Each row is a point on a landscape with many valleys, with its height.
A ball rolls from a point to the lowest of its 4 nearest points, and stops where none of them is lower. Distance is the straight distance between rows; heights are no part of it.
(1624) height 376: [-16, -16,  -2,  69, -40, -12, -38,  17, -32,  48, -12,  -1,  10,  16,  18,
  -2, -17,  25,  -1, -16]
(588) height 652: [ 36,  29,  27, -19,  -7,  41,  19,  28, -10, -29,  -2,  19, -16,  12,   6,
 -26,  17,  -7,   3, -27]
(573) height 306: [ 27,  24,  11,  -1, -29,  43, -31,  36,   2,  55,   0,  24,  17, -30,  11,
  -6,   3,  48,  23, -26]
(1079) height 144: [ 52,  51,  54, -37,  -2,  50, -42,  35, -35, -11,  29,  66,  -8,  37,  -7,
 -11,  10,  37, -15, -26]
(758) height 362: [-18,  48,   8,   1,  12,  42, -14,  33, -32,  24,  12,  51,  11,  41, -19,
   3,  22, -31, -21, -13]
(427) height 374: [-12,  36,  26,  -2,   5,  36,  16,  -1,   9, -42, -16,  10,  -2,  27,  -6,
 -14,  38, -36,   1, -15]
(491) height 311: [ 14, -10,  12,  31, -24,  -8,  20,  18,   6, -10, -30,  -2, -34,   9,  23,
 -35,  14,  -5,   9, -29]
(535) height 567: [  5,  11,  10,   7,  19,  24,  16,  20, -15,  -5,  -1,  -8,  -9, -10, -22,
  -7,  22,  20,  -1, -14]
(570) height 265: [  2, -23,   9, -17,  -2, -13, -20,  27,   8,  19,  -5,  22, -22, -15,  -5,
 -24,  -6, -10,  -8, -14]
(998) height 356: [  3,  36,  19,  28, -41,  17, -43,  36, -13,  40, -10,  32,   0,  17,  -1,
 -10,  16,   3,  -6, -24]
(1011) height 398: [ -1,  -8,  -6,  54,   4,  28,  -2,  14, -23,  27, -21, -21,   9,  -7, -11,
   6,   5,  34,   6, -23]
(343) height 357: [ 52,  15,   3, -16,  11,  11,  24,  23, -13,   3,  -1,  12, -36, -39,  -6,
 -32,   2,  49,   1, -19]
(124) height 194: [-28, -37, -11,  50,   3, -51,  36, -32,  18,  -4,  -5, -37,  18,  -7,  40,
  11, -48,   4,  10,  33]
(907) height 131: [ 11,  32,  21,  30,   7,  17,  61,  18, -24, -54,  41, -12, -57,  46,  10,
 -16,  17, -12, -16, -33]
(368) height 235: [-23,  -6,  -4,  12, -38,  20, -65,  24, -46,  67,  -8,  23,  14,  19,  12,
  17,   0,  19,  -2,  -5]
(1702) height 170: [  0, -28, -19,   3, -16,  22, -74,  12, -21,  60,  13,  27,  10, -24,   0,
  27,  -9,  18,   9,  -1]
(30) height 381: [-15,  50,  30,  24, -23,  41, -14,  30,  -6,   4, -26,  28,  12,  29, -17,
 -21,  29, -13,  14, -28]
(684) height 38: [-11,  50,  -9, -59,  23,  42, -12, -21,  11,   0,   3,  32,  43,  35, -27,
  20,  19, -47, -14,  34]
(247) height 258: [-42, -15, -24,  -1, -40,   3, -45, -46,  28,  10, -35,  -9,  39,  -4,  34,
  26,  -4, -37,  15,  -3]
(1341) height 168: [ 10, -20, -14, -48,  27, -12, -28,  -8,  -5,  28,  23,  11,  -6, -17, -25,
   6,  -8,  -2,  -3,  23]
(393) height 342: [-12,   3,  -5,  34,  13,  14,  64,  -2,  -4, -30, -18, -30,  -7,  12, -25,
   3,  -2,   7,   2,  -4]
(1196) height 451: [ -2,  11,  18,  21, -27,  13, -11,  20,  12,  20, -38,   8,  -5,   3,  11,
 -40,  20,   5,  17, -31]
(1268) height 754: [ 19,  36,  13,  14,  22,  41,  56,  12, -30, -49,  12, -15, -20,  33, -14,
  -5,  20,  11, -16,  -4]
(1514) height 156: [ 45,   7,  33, -53,   7,  45, -33,  21,  25,   2,  12,  60,  17,  -3, -13,
 -10,   1,  30,  -9, -10]
(692) height 354: [ -8, -19, -18, -10, -22, -14, -22,  14,  38,   4, -34,   3,  -8, -61,  25,
 -25,  -3,   8,  40, -15]
(740) height 155: [ -8,  16,   5, -68,   9,   9, -21,  -6,  12,  -8,  10,  38,   6,  22, -27,
 -13,   8, -46, -15,  16]
(1330) height 846: [ 13,  13,  17,   0,  43,   6,   4,  16, -45, -32,  34,  28, -23,  21, -25,
  11,  -9,  -8, -47,   8]
(33) height 91: [ 13, -13,  -5, -37,   2, -53,  -4, -17,  46,   2,   0, -11,   1, -22,   7,
  -4,  -6, -11,  18,   8]
(1224) height 455: [ 35,   6,  16,  43,   6,   0,  74,  26, -23, -28,   7, -33, -39,  31,  -5,
 -25,   0,  16,   5, -10]
(1573) height 482: [ 27,   1,  15,   8,   6,   8,  59,  15, -16, -48,  22, -18, -79,  27,  31,
 -25,  21,   3,   2, -14]
(827) height 217: [  3, -33,   1,  43,  -8, -50,  31,  42,   7,  -2,  -3, -20, -30, -19,  34,
 -25,  -7,   3,  13, -10]
(922) height 223: [-34,  -7, -30, -30,  -5,  10, -50, -43,   1,  31, -13,  -4,  25,  11,   3,
  38,   4, -26,  14,  31]
(1311) height 681: [ 31,  41,  50,  12, -14,  40,  45,  20, -19, -63,   0,   3, -36,  37,  -1,
 -24,  45,   2,  -2, -24]
(14) height 255: [-33, -14, -11,  25, -14, -72,  28, -49,  41,  -8,   9, -49,  36,  20,  33,
  11, -22, -33,   1,  30]
(467) height 88: [ 35,   6,  32, -58,  21,  35, -23,  25, -29, -17,  27,  83,   0,  19,  -4,
  -4, -24,  21, -23,  16]
(1086) height 284: [-47,  -5, -49, -21, -49,  -7, -40, -73,  -3,  18, -18, -11,  56,   4,  16,
  69,   4, -42,   5,  32]
(313) height 346: [ -8,  30,   7,  11,   7,  58, -26,   8, -14,  37, -16,  20,  23,  12, -18,
   9,  15,  10,   4,  -1]
(444) height 566: [ 50, -12,  12,   5,  10, -14,  39,  37,  -9, -22,  34, -13, -64,   2,  12,
 -27,  12,  16,  -2, -11]
(555) height 547: [  6,  21,  29, -22,   8,  -1,  25, -12,  -2, -50,   7,  11, -23,  24,  -5,
 -29,  24, -39, -18, -19]
(615) height 175: [ -7, -24,   3,  17, -23, -43,  22,  15,  25,  -1, -11, -28, -16, -15,  24,
 -18, -14,  -7,  20, -16]
(826) height 497: [-62,  -3, -19,  29,  -5,  10, -46, -16, -32,  25,   1,  12,  29,  19, -13,
  32,   7, -35,   0,   7]
(1653) height 132: [ 14, -31,  -4,  -8,   6, -52,  20,  16,  34,  -9,  10, -17, -17, -27,  12,
 -12, -15,   5,   1,  10]
(1061) height 127: [ 37,  27,  37, -20,  17,  37, -39,  41, -39,  29,  35,  71,  -1,  23,  -6,
   7,   2,  32, -36,  -2]
(303) height 612: [ 27,  12,  -1,  -6,  33,   9,  68,  -5, -11, -50,  24, -19, -34,  16, -25,
 -13,   1,  15,  -4,   8]
(109) height 514: [-38,  45,   4,  16,  32,  58,  -6,  32, -42,  15,  10,  22,  16,  32, -47,
  16,  17, -17, -29,   4]
(155) height 201: [-26,  -5, -20, -18, -37,  24, -29, -28,  16,  20, -40,   0,  38, -21,  16,
   6,   8,  -1,  13,  -3]
(773) height 492: [-49,   8, -17,  -9,  18,  -5, -28,  -8,  -7,  33,  21,  10,  18,  17, -27,
  13,   9, -47, -14,  14]
(1162) height 202: [ 25,   5, -31, -63,  29, -17, -20,  -8,  -1,  15,   4,  24,  10, -42, -31,
  11, -15,  27, -14,  41]
(829) height 192: [-55, -62, -19,  29, -16, -20, -47, -23, -37,  44,   7,  10,  19,  -7,  24,
  36, -28, -11,  -4,   7]
(730) height 274: [  0,  14, -24,  13, -23, -35,   5, -41,  48,   0, -34, -27,  26, -21,   1,
  18,   1, -28,  13,  24]
(146) height 377: [ -5,  53,  33, -21,   9,  80, -12,  15,  -7, -25,   7,  28,  26,  36, -28,
  -9,  25, -18, -13,  -8]
(298) height 277: [ 37,  -2,   5, -69,  41,  -5, -13, -22,  -9, -15,  12,  32,  22, -23, -27,
   9, -19,   5, -24,  36]
(1355) height 551: [-10,  47,  22,  33,  12,  29,  32,  21, -23, -55,  18,  11, -29,  45,   7,
 -24,  28, -32,  -4, -42]
(1111) height 163: [-26, -57,  -9,  36,  -8, -64,  -2, -36,  14,  18,  20, -35,  13, -16,  33,
  33, -33,   2,   7,  30]
(995) height 325: [-17,   5,  -6,  15,  17, -21,  10, -25,   9,   3,   2, -18,  -7,  22, -15,
  24,  -6, -38, -15,  -1]
(680) height 454: [ 23,   2,  17,  -7,  43, -22,  45,  -4,  -5, -35,  40, -15, -30,   6, -21,
   5, -11,  -5, -11,   8]
(656) height 755: [ 21,  22,  10,  -5,   5,  30,  42,  15,  -5, -42,  -9, -18, -36,  20,  -4,
 -21,  28,   7,   8, -20]
(1042) height 232: [ -9, -18, -21, -55, -12, -26, -44, -20,  49,  30,  17,  -8,   7, -63,   2,
   5,  -6, -14,  12,  22]
(1099) height 166: [  9, -12, -37, -15,   5, -54,  49,  -4,  42, -13, -14, -51,   1, -38,  21,
 -17,   2,  10,  30,  20]
(610) height 442: [ 55,  30,  32, -88,  12,  39, -14, -22,  29, -52,   3,  38,  16,  -3,  -2,
 -22,  -3,  10,  13,  10]
(1199) height 200: [-31, -32, -45, -42, -40, -11, -55, -32,  33,  24, -17,  16,  30, -42,  26,
  23,   2,  -9,  29,   6]
(511) height 231: [ 74,  21,  46, -43, -10,  55,   2,  30, -16, -52,  10,  45, -19,   9,   4,
 -29,   4,  55,   1,  -9]
(354) height 604: [-27,   7,   2,  59,   3,  20,   2,  14, -14,   9,  -4,  -1,  -2,  12, -36,
  14,   4,   1, -11, -17]
(1324) height 420: [  6,   6,   2, -36, -11,   9, -17, -25,  41,   8, -18,  12,  13, -11, -14,
 -23,  15, -24,  10,   0]
(91) height 430: [ 31,  21,   8,  15, -38,  -9, -48,  37,  -8,  27, -12,  17, -16,   7,  12,
 -34,   7,  11,  13, -40]
(1468) height 147: [-35, -40, -21,  14, -11, -37, -28, -16,  22,  23,  -3, -17,  11, -31,  28,
   9, -18,   2,  11,   9]
(832) height 375: [  4,  -2, -18, -11,  -2,   2, -38,   2,  17,  36, -12,  -2,  24, -56,   0,
  -1,  -7,  20,  22,  -2]
(892) height 700: [ 26,  14,  18,   3,  26,   0,  20,  24, -31, -31,  25,  -2, -37,  18, -18,
  -5,  20,   7, -23, -25]
(839) height 167: [-47, -49, -29, -18, -30, -20, -58, -28,   4,  51, -10,  15,  14, -13,  39,
  46, -12, -23,  15,  10]
(9) height 183: [ 19, -20, -10,   1,   5, -25,  57,  27,  31, -33,  -3, -14, -45, -29,  10,
 -28,  10,  18,   5,  -2]
(1398) height 488: [ 18,   1,  12,  37, -19,  -5, -16,  39, -30,  31,   3,  16, -37,  15,  -3,
 -25,  -7,  27,  -4, -29]
(1576) height 184: [-41, -23, -25, -44,  -3,  14, -48, -21,  -7,  34,   2,   9,  30,  -5,  -3,
  48,  -5, -21,  15,  24]
(1679) height 248: [-29, -14, -26,  35, -28, -67,   7, -62,  49,  -6, -14, -39,  57,  -9,  57,
  14, -19, -31,   1,  28]
(991) height 379: [ 24,  18, -10, -79,  -2,  10, -13, -32,  32,   2, -15,   7,  47, -14, -20,
  -6,  16, -23,  -7,  23]
(353) height 238: [-26, -26, -13,  24, -35,  61, -51, -10, -32,  66, -17,  14,  12, -13,   2,
  16,  -2,  25,  21,   0]
(635) height 215: [  6, -21, -29,  20, -13,   1, -10,  20, -17,  32, -25, -13, -23, -43,   3,
   0,  -8,  41,  21, -27]
(429) height 390: [-59, -12,   0,  60, -33,  20, -58, -10, -25,  16, -20,   9,  44,  -2,  33,
   2,  -5,  11,  10, -23]
(1333) height 104: [-27, -21, -27, -13, -30,  31, -51, -11,  11,  56, -20,   9,  10, -14,  17,
  30,   5,   3,  14,   2]
(1142) height 355: [-22,   2,  -6,  21,   0, -13,  28, -31,  19, -20, -41, -30,  24,  13,  15,
 -14,   2, -29,  21,   8]
(1135) height 507: [ -8,  -9,  27,  70,   4,  -3,  50,  32, -17, -21,   7, -30, -31,  51,   6,
   4, -13, -29,  -7, -27]
(1676) height 243: [-34, -23, -19,  43, -11, -52,   3, -60,  26,  -5, -12, -46,  35, -25,  20,
  11, -25, -14,  21,  43]
(644) height 359: [ 45,   3,  15, -30,  23,  20,  13,  10, -28, -19,  18,  23, -11,  -2, -37,
  -4,   1,  41, -18,  -5]
(1248) height 505: [ 28,  22,   6,  17,  33,  27,  14,  30, -32,  -8,  10,   7, -17,  -5, -41,
  13,  11,  45,  -9, -20]
(1483) height 323: [-14, -16,  -7,  35, -59,   3, -69,  18,   2,  51, -18,  36,  12,  -6,  27,
 -12,  -6,   9,  11, -39]
(1556) height 582: [ 67,  37,  37,  -6, -19,   9,  -6,  26, -32,  -8,  40,  14, -44,  36,  -1,
 -17,  21,  23,  -7, -37]
(1106) height 245: [-58, -23, -31,  58,  -5, -24,  19, -46,  -4,  -1, -23, -57,  31,  -3,  30,
  18, -31,   4,  18,  16]
(1655) height 133: [-27, -35, -21, -14,  -8, -59, -15, -20,  43,   8, -15,  -7,   5, -24,  21,
   1, -26, -28,   8,  16]
(1233) height 246: [  7,  15,  14, -72,  13,  44, -20,  -8,  18,   1,  -2,  21,  28,   7, -17,
  17,  12,   2,  -2,   5]
(1302) height 380: [-35,   1, -18,   2,   9,  24, -30, -14,   1,  25, -19,   5,  17,   1,  -6,
  11,  18, -15,  -8,  -3]
(1124) height 331: [ 44, -18,  -7, -30,  34, -24,  51, -13,   0, -30,  29, -14, -22, -19, -15,
   3,  -3,  13,  -9,  11]
(133) height 499: [ 13,  27,  18, -15,  33,  29,   2,   2, -22, -25,   9,  31,   6,   0, -33,
  -3,   3,  17, -17,  -3]
(1559) height 436: [-68,  -6,   5,  36, -12,   0,  -1, -29,  13,  -1, -25, -10,  16,  16,  19,
  -4,   6, -34,  10,  -5]
(1666) height 244: [ 41,  48,  46, -13,   3,  91,  -1,  23,  -9,  -6,   5,  36,  16,  22, -17,
  -3,  25,  34,  -1, -19]
(1100) height 399: [-41, -37, -19,  69, -25,  14, -29, -18, -30,  12, -32,  -8,  21, -10,   7,
  46,  -9,  19,  11, -12]
(1308) height 195: [-41, -42, -29,  45, -17, -53,  -1, -71,   3,   2,  23, -38,  41, -15,  35,
  65, -42,  -8,  -2,  31]
(1177) height 126: [ 65,   9,  -5, -63,  26, -16,  50, -12,  17, -90,  25, -19, -38, -16,  12,
 -16,   2,  39,   6,  47]
(1442) height 206: [ 13,  32,  21,   1,  -3,  64, -34,  38, -36,  39,  13,  54,  21,  41, -28,
  11,  11,  21, -18, -16]
(342) height 93: [ -5, -13, -27,  15,  36, -44,  37, -40,  30,  -1,  -4, -45,   2, -12,  -7,
  18, -15, -10,  -5,  34]
(1113) height 694: [ 27,  30,  27,   6,   2,  34,   3,  38, -27, -21,  25,  23, -13,  23, -29,
  -9,  21,   5, -12, -22]
(1665) height 443: [ -1,   2,  30,  -2,  31, -17,  59, -20,  24, -42,  35, -31, -40,  24,  -1,
   4,  -2, -39, -15,   6]
(1527) height 541: [ 47,  14,  23,  39,  10, -10,   2,  43, -46,  22,  38,   8, -60,  14, -13,
  -1, -10,  38, -19, -11]
(1171) height 320: [ 44,  17,   5, -67,  15, -11,   1, -23,  26, -24, -12,  -4,   5, -22, -19,
 -12,   8,  -3,   9,  28]
(581) height 431: [-37,   2,  -4,  -3,  -5, -37,  -2, -25,  43, -15,  -9,  -8,  10,  20,   6,
  -5,   2, -50,   6,  -9]
(228) height 452: [ 15, -39,   2,  -7,  36, -44,   1,  -1,   4,  -2,  34,   3,  -9, -32, -25,
  15, -28, -16, -30,  23]
(241) height 225: [-34, -22, -26,  54,  -7, -50,  45, -35,  45, -12, -25, -35,  37,  14,  60,
 -11, -17,   1,  27,  29]
(917) height 267: [-73, -46, -36,  69, -24, -18, -14, -37, -29,   8,  -2, -27,  26,   5,  19,
  39, -33,  -4,   4,  18]
(967) height 366: [-13,  -9, -10,   9,  21,   1, -12,   0, -11,  16,   4, -13,  10,   0, -26,
  17, -14,   3, -17,   9]
(1372) height 146: [ 15,  -6, -11, -67,  21,  22, -22,   4,  16,  23,  11,  39,   6, -22,  -7,
   1,  -1,   4,  10,   7]
(338) height 196: [-17, -39, -20,  46,  -7, -16,  22,  11,  -2,   9, -21, -37,   3, -31,  36,
  -4, -16,  34,  33,   4]
(421) height 423: [ 32,  13,  -2, -13,   0,  10,  14,  27,   0,  -3, -34,   6, -18, -17,  -7,
 -30,   9,  20,  12, -26]
(351) height 224: [ 47,  39,  35,  -8, -31,  47, -36,  44,  -5,  13,   3,  43,   1,  17,  -6,
 -14,  23,  30,   7, -28]
(1697) height 597: [ 56,  -6,   7,  37, -32, -25,  54,  52, -18, -14,   3, -10, -69,  -1,  18,
 -30,  28,  43,   2, -16]
(589) height 402: [ 33,   7,  15, -47,  43, -19,  36, -41,  -3, -39,  40,  -1,  -6,  -5, -28,
   8, -11,  18, -19,  26]
(29) height 531: [  7,  43,  38,  -2,  -6,  45,   5,  26, -12, -40,  11,  24, -24,  35,   5,
 -20,  37, -33,   0, -39]
(1376) height 260: [-43,  -8,  -7,  41,  30, -37,  22, -33,   6,  13,  15, -30,  11,  22,   3,
  21, -20, -27, -19,  27]
(507) height 182: [-27, -15,   0,  71, -10, -24,  74,   6,  19, -19, -21, -30,   5,  30,  32,
 -15,  -7,   0,  18,   8]
(163) height 546: [ 11, -24,   6,  55,  12, -10,   4,  24, -49,  19,  -7, -16, -25,  -9, -25,
   7, -26,  41, -15,  -8]
(1486) height 462: [  8,   8,  -1, -52,  30, -23,   2, -24, -23, -23,  25,   8,   6,  20, -43,
  23,   5, -33, -26,  35]
(1316) height 205: [-13, -12, -12,  -8,  17, -29,  -4, -26,  16,  14,  -6, -20,  12, -13,  -6,
   9,   2, -24,  -4,  15]
(1605) height 151: [  9, -46, -16,  33,  -9, -37,   0,  12,  -1,  29,  -4, -19, -13, -52,  25,
  -7, -18,  43,  18,   0]
(1541) height 189: [-12, -28, -16,  59,   7, -10,  47,   4,  13, -15, -19, -53,   1,  -4,  14,
   2,  -7,  20,  10,  17]
(300) height 705: [-42,  -6,   0,  67,  26,   4,  32,  11, -12, -14,   7, -21,   7,  31,  -9,
  25, -39, -11, -15, -11]
(513) height 287: [-43,   2,  -9,  35, -26,  27, -23, -15,  -7,   9, -49, -12,  27,  -2,   1,
   5,  15,  11,  10, -15]
(881) height 185: [ 14,  -4,  -7, -12,   5, -50,  71,  -6,  37, -26,  16, -28, -12,  -7,   5,
  -1,  -2, -26,   2,  12]
(161) height 520: [ -3,  27,  26,  37,  -1,  15,  20,  35, -19,  -6, -27,  -8, -21,  24,   5,
 -14,  18,   0,  -3, -33]
(1250) height 216: [-20, -22, -16, -35,  -6, -11, -53, -17,  16,  32,   3,   7,  10, -23,   5,
  16,  12, -38,   5,  21]
(880) height 456: [ 10, -13,   7,  40, -39, -37, -26,  40, -24,  35,   3,  11, -33, -21,  18,
 -18, -16,  22,   4, -25]
(1651) height 295: [ 20, -19, -15, -22,   7,  -6, -17,  11,  -3,  13,   7, -14, -18, -56, -14,
  -6, -10,  41, -11,  -1]
(1353) height 219: [-11,  -1, -21, -72,  24,  25, -41, -27,   0,  43,   9,  37,  39,  -1, -12,
  31,   6,   4, -16,  49]
(1686) height 513: [-26, -33,  -1, 106, -21, -22,   9,   8, -39,   5, -26, -15,  21,  14,  40,
   1, -43,  22,  17, -11]
(399) height 358: [  3, -43, -18,  -2, -41,  -8, -70,  14,   7,  38,  -9,  12,   4, -46,  40,
  -2, -16,  20,  22, -11]
(860) height 564: [-39,   6,  -1,  30,   4,  17, -45,  16, -33,  33,  10,  20,  -7,  22, -17,
  -3,   8, -24, -21,  -4]
(1286) height 758: [ 44,  18,  21,  12,  36,  24,  54,  23, -39, -39,  22, -19, -42,  21, -31,
   4,  -2,  41, -26,  -9]
(1493) height 302: [ -5,  -9, -11, -31, -25,   9, -41,   7,  36,  28,  -4,  22,  13, -42,   9,
 -28,  -4,   5,  21,  -6]
(286) height 294: [  8, -17,  28,  45, -11, -36,  54,  30,   2, -18,  11, -18, -38,  26,  24,
 -34,   1,  -9,   8, -28]
(641) height 721: [ 13,  24,  23,   9,  33,  21,  32,  16, -32, -26,  27,   2, -10,  23, -37,
  10,  -5,   8, -31,  -5]
(1323) height 256: [ 13,  37,  12, -50,  -1, -18,   3, -30,  25, -10, -10,   6,  20,  25, -19,
  -1,  22, -53, -11,  15]
(408) height 312: [ 34,   1,   3, -36,  25, -21,  46, -19,  13, -50,  36, -24, -35,  14,   7,
  -9,   8, -27, -16,  -2]
(1490) height 353: [  2,  20, -19, -16,  18,  -5,  16, -27,  22, -12, -15, -14,   4,   5, -23,
   0,   3,  -9,  -6,   7]
(1609) height 137: [-15,  29, -14, -82,  31,  17, -33,  -2, -12,  17,  24,  36,  30,  26, -35,
  31,   0, -47, -28,  56]
(1374) height 210: [ 49,   5,  13, -89,  11, -31,  12,   9,  12, -51,  32,  20, -26,  -7,  -6,
 -34,  -3,   3,  -2,   9]
(265) height 198: [ -7, -15, -35,  11, -15, -66,  42, -20,  48,  -4, -18, -50,  26, -45,  44,
   6, -15,   8,  23,  30]
(1401) height 173: [-19,  38,  -5, -38,   2,  20,  -3, -28,  20, -15, -27,   4,  33,  20, -39,
  -5,  20, -28, -13,   5]
(1041) height 264: [-36, -40,  -9,  37, -26, -41,   2, -19,  25,   0, -33, -25,  29, -11,  36,
 -14, -18,   5,  18,  -4]
(222) height 599: [-17,  13,  13,  18,  16, -13,  57,  -8,   7, -37,  16, -25, -19,  53,  -4,
   5, -10, -43,  -7, -22]
(1367) height 218: [-36, -39, -34,  -3,  -3, -31, -18, -34, -14,  22,  -9, -32,  20, -34,   9,
  43, -17,  -7,  -2,  26]
(845) height 129: [ -6, -41, -12,   2,   4, -65,  -1,  -3,  19,  23,  26, -31, -28, -63,  18,
  14, -27,   2,  14,  10]
(1156) height 393: [ 11,  -5,   3,  24, -40,  -2,  -4,  54,  24,  18, -32, -11, -11, -43,  38,
 -37,   8,  16,  17, -29]
(840) height 254: [ 51,  -9,  17, -43,  47, -11,  33,   5, -13, -41,  22,  -3, -34, -13, -24,
  -5, -24,  38,  -7,  11]
(400) height 485: [  6,  38,  22, -39,  10,  41, -12,  27, -36,  -6,  23,  47,  23,  28, -34,
   3,  12,  -7, -28,  -5]
(1337) height 580: [ 66,  20,  16,  -3, -11,  12,  45,  29, -21, -51,  24, -17, -68,  23,  32,
 -43,  31,  42,   8, -14]
(683) height 341: [  8,  -9,   0, -23,  32, -12,  21,  -3,   0,  -2,   1, -12,  -9, -13, -24,
  -1,   1, -10, -14,   0]
(97) height 266: [-14,  34,  17, -19,  -3,  47, -10,  -2,  23,  -8, -19,   1,  19,  25, -20,
 -21,  40, -35,   3, -17]
(1088) height 193: [-34, -26, -22,  31,  -6, -34,  -9, -15,   8,  11, -10, -10,   7,  -3,  10,
   8, -19,  -7,  -5,  -6]
(1309) height 186: [-18,  22,  -6, -37,  39,  66, -18,  -9, -15,  15,   0,  36,  44,  20, -40,
  24,   9,  -7,  -8,  26]
(1149) height 197: [ 26,   5,  -9, -60,   1,  -8,  -8,  -6,  55,  21,  -8,  12,  24, -57,  12,
  -1,   9,   4,  18,   5]
(768) height 340: [ 14,  21,  -8, -43,  24,  -5,  -8, -35,   7,  -8,   6, -13,  34,  10, -37,
  14,  19, -17, -24,  34]
(1075) height 209: [ -7,  -9,  -7, -20,   0,  19, -35,  15,  -7,  22,   6,  28,  14,  -6, -27,
  -4,  -9,  10,  -6,  -2]
(563) height 378: [ -3, -17,  -4,   6, -56,  22, -34,  13,  14,  34, -33,   4,  -3, -17,  28,
 -24, -10,   2,  29, -33]
(1603) height 74: [-12, -15,   2,  31,   0, -42,  63,  -7,  40, -19,  -9, -41, -12,   7,  19,
 -11, -10, -14,   1,  17]
(98) height 242: [-31, -12, -30,  15,  -5,  -1,  -8, -30,  11,  13, -28, -22,   9, -18,   3,
  18,  -9,  11,  14,   4]

For each start below, name the point where the ball stops.
(400) => (467)
(421) => (1372)
(1676) => (33)
(1135) => (33)
(241) => (33)

Call two points neighbours if one is among the 4 nearest of the other. Go from one point of each pair to the other, from neighbour to neighbour, staying as low as possible. Name the highest point that can't be avoided.
(1401), (33) => (1353)
(467), (1372) => (1514)
(33), (845) => (1653)
